Each scene shows the same named points in several views. A view is turned or mirrored, and shifted as a whole, has a little noise and may leave points out.

Scene 1
View 1
mimu: -4; -4; -7; -26; -5; 20; 26; -8; 5; 10; 8; -7; 4; -4; -8; -6; 10; -20; 2; 6
tazez: -9; -11; -17; -25; -7; 21; 29; -7; 7; 10; 10; -10; 9; -4; -19; -11; 13; -19; 7; 2
goruf: -21; -18; -21; -27; -19; 17; 24; -2; 7; -2; 12; -15; 10; 2; -21; -11; 10; -21; 11; -4
Mik: -13; 1; -4; -24; -15; 21; 17; -4; -4; -17; 18; -20; 7; 3; 4; 0; 2; -24; 1; -3
ravon: -3; -7; -5; -15; -4; 9; 25; 1; 14; 13; 0; -8; -17; -13; 0; 3; 7; -15; 9; -1
Vodag: -4; -12; -13; -24; -4; 11; 29; -6; 18; 27; -2; 0; -5; -9; -13; -8; 15; -17; 10; 7
lidid: -2; -9; -10; -17; -3; 9; 29; -1; 15; 19; 0; -6; -13; -13; -7; -2; 10; -13; 10; 1
romiz: -34; -25; 1; -49; -39; -3; -6; -5; 27; 11; -14; 6; 9; 32; 8; -10; 14; -40; 22; 15
mino: -10; 3; -12; 5; -8; 18; 28; 14; -11; -39; 28; -41; -22; -27; 3; 18; -8; -4; 6; -30
katob: -14; -22; -19; -33; -13; 13; 25; -6; 17; 23; 0; 0; 9; 2; -23; -16; 17; -22; 14; 8
rinik: -27; -26; -3; -51; -30; -2; 2; -8; 32; 31; -18; 14; 10; 28; 0; -16; 20; -39; 19; 23
Pumi: -2; -6; -4; -10; -3; 5; 26; 5; 14; 12; -2; -9; -26; -18; 2; 7; 6; -11; 11; -4
View 2
mimu: 26; 8; 1; -10; -24; -31; 11; -10; -16; -17; -9; -16; 0; 1; -18; 0; 15; -28; -26; -17
goruf: 36; 4; 6; -15; -30; -33; -3; -4; -6; -20; -4; -13; 16; -15; -22; -12; 4; -31; -20; -7
mino: 38; 3; -5; 15; -1; 5; -13; 30; -2; -19; -9; 20; 13; 21; -43; -27; 13; 4; -10; -11
rinik: 20; -1; 42; -35; -42; -48; 22; -25; -37; -12; -7; -34; 4; -40; 12; 11; 1; -32; -22; 12
ravon: 22; 8; 10; -6; -19; -25; 11; 3; -10; -11; -13; -22; -3; 4; -10; 1; 22; -5; -19; -10
romiz: 23; -5; 48; -31; -37; -38; 17; -20; -45; -15; -7; -18; 10; -41; 6; 5; -6; -28; -19; 20
Vodag: 23; 10; 6; -14; -29; -38; 12; -7; -3; -11; -10; -36; -2; -4; -5; 5; 23; -19; -22; -13
katob: 29; 7; 9; -23; -38; -46; 8; -12; -4; -15; -7; -36; 9; -19; -7; 1; 11; -32; -22; -8
Mik: 31; 1; 4; -9; -20; -21; 7; -7; -30; -21; -9; 8; 8; 1; -27; -7; 4; -32; -27; -10
Pumi: 21; 8; 11; -1; -15; -21; 9; 11; -5; -10; -13; -22; -4; 7; -10; 0; 26; 4; -15; -7
lidid: 24; 9; 7; -6; -22; -31; 10; 2; -3; -12; -11; -29; -3; 2; -11; 2; 24; -9; -19; -12
View 3
Mik: 1; 6; 14; -14; 0; 27; 5; 31; -1; -2; -23; 14; 20; 10; -42; 19; -39; -10; 4; -2
katob: -21; -19; -1; -45; 10; 16; 7; 13; 2; -2; -38; -10; 38; 3; -41; 13; -22; -17; 21; -18
Vodag: -20; -21; 4; -39; 6; 15; 4; 4; -4; -7; -31; 0; 31; -1; -30; 18; -18; -13; 20; -17
goruf: -5; -8; 0; -30; 4; 17; 13; 26; -5; -8; -44; -4; 28; 9; -48; 17; -28; -9; 13; -4
romiz: -22; 14; 12; -25; 8; 22; 25; 25; 4; 29; -37; 7; 57; -14; -31; -14; 1; -33; 11; -31
Pumi: -10; -23; 14; -22; -5; 12; 5; -3; -16; -20; -23; 17; 16; -3; -17; 29; -11; -2; 14; -12
rinik: -33; 3; 9; -37; 13; 20; 16; 15; 9; 28; -34; -1; 60; -14; -30; -10; -4; -35; 19; -36
tazez: -11; -16; 2; -36; 6; 19; 0; 18; -1; -11; -31; -4; 26; 10; -43; 22; -35; -10; 16; -8
mimu: -11; -17; 11; -30; 3; 19; -3; 10; -2; -12; -19; 7; 19; 6; -33; 26; -32; -8; 14; -9
View 4
mino: -12; 27; 12; -1; 46; 13; 31; -48; 22; 53; -51; 10; 1; -16; 16; 21; -3; -3; -8; 17
goruf: 14; -18; 18; 35; 19; 13; 14; -47; 3; 9; -19; 9; 8; -4; 23; 0; -7; -5; 7; -10
romiz: 11; -38; 23; 38; 14; 12; 31; -4; -8; -28; 13; -2; 20; -30; 22; 2; -26; -23; 32; -11
mimu: 18; -6; 26; 16; 26; 13; 5; -40; 10; 2; -11; 21; 3; -2; 16; -13; -1; -9; 15; -11
katob: 23; -26; 27; 43; 18; 18; -3; -45; 1; -10; -6; 11; 7; -9; 16; -15; -6; -12; 17; -11
tazez: 20; -13; 23; 27; 21; 14; 2; -49; 6; 5; -15; 18; 4; 0; 17; -11; -1; -6; 11; -13
lidid: 14; 0; 29; 25; 31; 20; -8; -45; 13; 2; -15; 15; 1; -18; 7; -13; -2; -15; 15; 5
rinik: 20; -40; 28; 43; 12; 14; 14; -11; -7; -36; 19; 4; 17; -27; 18; -10; -21; -24; 36; -13
Pumi: 6; 9; 31; 18; 37; 22; -6; -40; 18; 6; -20; 13; -1; -27; 5; -9; -5; -19; 16; 16
Vodag: 21; -9; 31; 30; 26; 20; -11; -45; 10; -8; -8; 16; 2; -13; 9; -17; -1; -15; 18; -4
Mik: 11; -5; 17; 5; 25; 6; 30; -31; 8; 12; -15; 18; 8; 1; 22; 1; -5; -6; 11; -16
ravon: 11; 4; 29; 18; 34; 19; -3; -39; 16; 3; -15; 16; 1; -20; 7; -9; -3; -17; 17; 6
View 5
Mik: 16; 0; 2; -3; 11; -9; 9; 30; 9; -8; 5; 40; -7; -16; -1; -4; -15; -10; -4; -26
mimu: 26; 1; 5; 9; 12; -12; 22; 34; 14; -4; -8; 30; -20; -15; -6; 6; -21; 0; 9; -14
Pumi: 8; -9; 4; 20; 13; -10; 33; 36; 15; 7; -10; 14; -20; -15; 4; -4; 2; 22; 21; -10
ravon: 13; -5; 5; 17; 12; -13; 30; 36; 15; 5; -8; 18; -21; -15; 2; -1; -6; 14; 19; -13
rinik: -3; 19; 21; 10; 5; -56; 25; 47; 22; 19; 3; 19; -34; -33; -23; 26; -34; -33; 29; -37
Vodag: 25; 5; 8; 21; 12; -21; 31; 37; 13; 5; -17; 20; -31; -19; -9; 9; -20; 6; 24; -10
tazez: 30; 6; 6; 14; 13; -12; 18; 27; 5; -2; -14; 34; -24; -20; -9; 3; -23; -5; 10; -13
lidid: 18; -1; 7; 21; 12; -14; 31; 35; 14; 6; -13; 18; -25; -18; -3; 2; -10; 14; 21; -10
goruf: 21; 10; 7; 15; 11; -14; 12; 18; -3; 4; -11; 41; -24; -28; -9; -4; -16; -13; 9; -21
mino: 8; -16; -7; 12; 18; 23; 11; 10; -8; -6; -2; 39; 2; -13; 20; -38; 25; 26; -6; -16
romiz: -15; 18; 21; 6; 4; -54; 19; 42; 17; 21; 13; 25; -25; -34; -17; 15; -24; -36; 21; -47

In a view up to two points have been moved. Name them for each view, in the order of its rows, or write -.
view 1 -> Mik
view 2 -> -
view 3 -> Vodag, mimu
view 4 -> mino
view 5 -> -
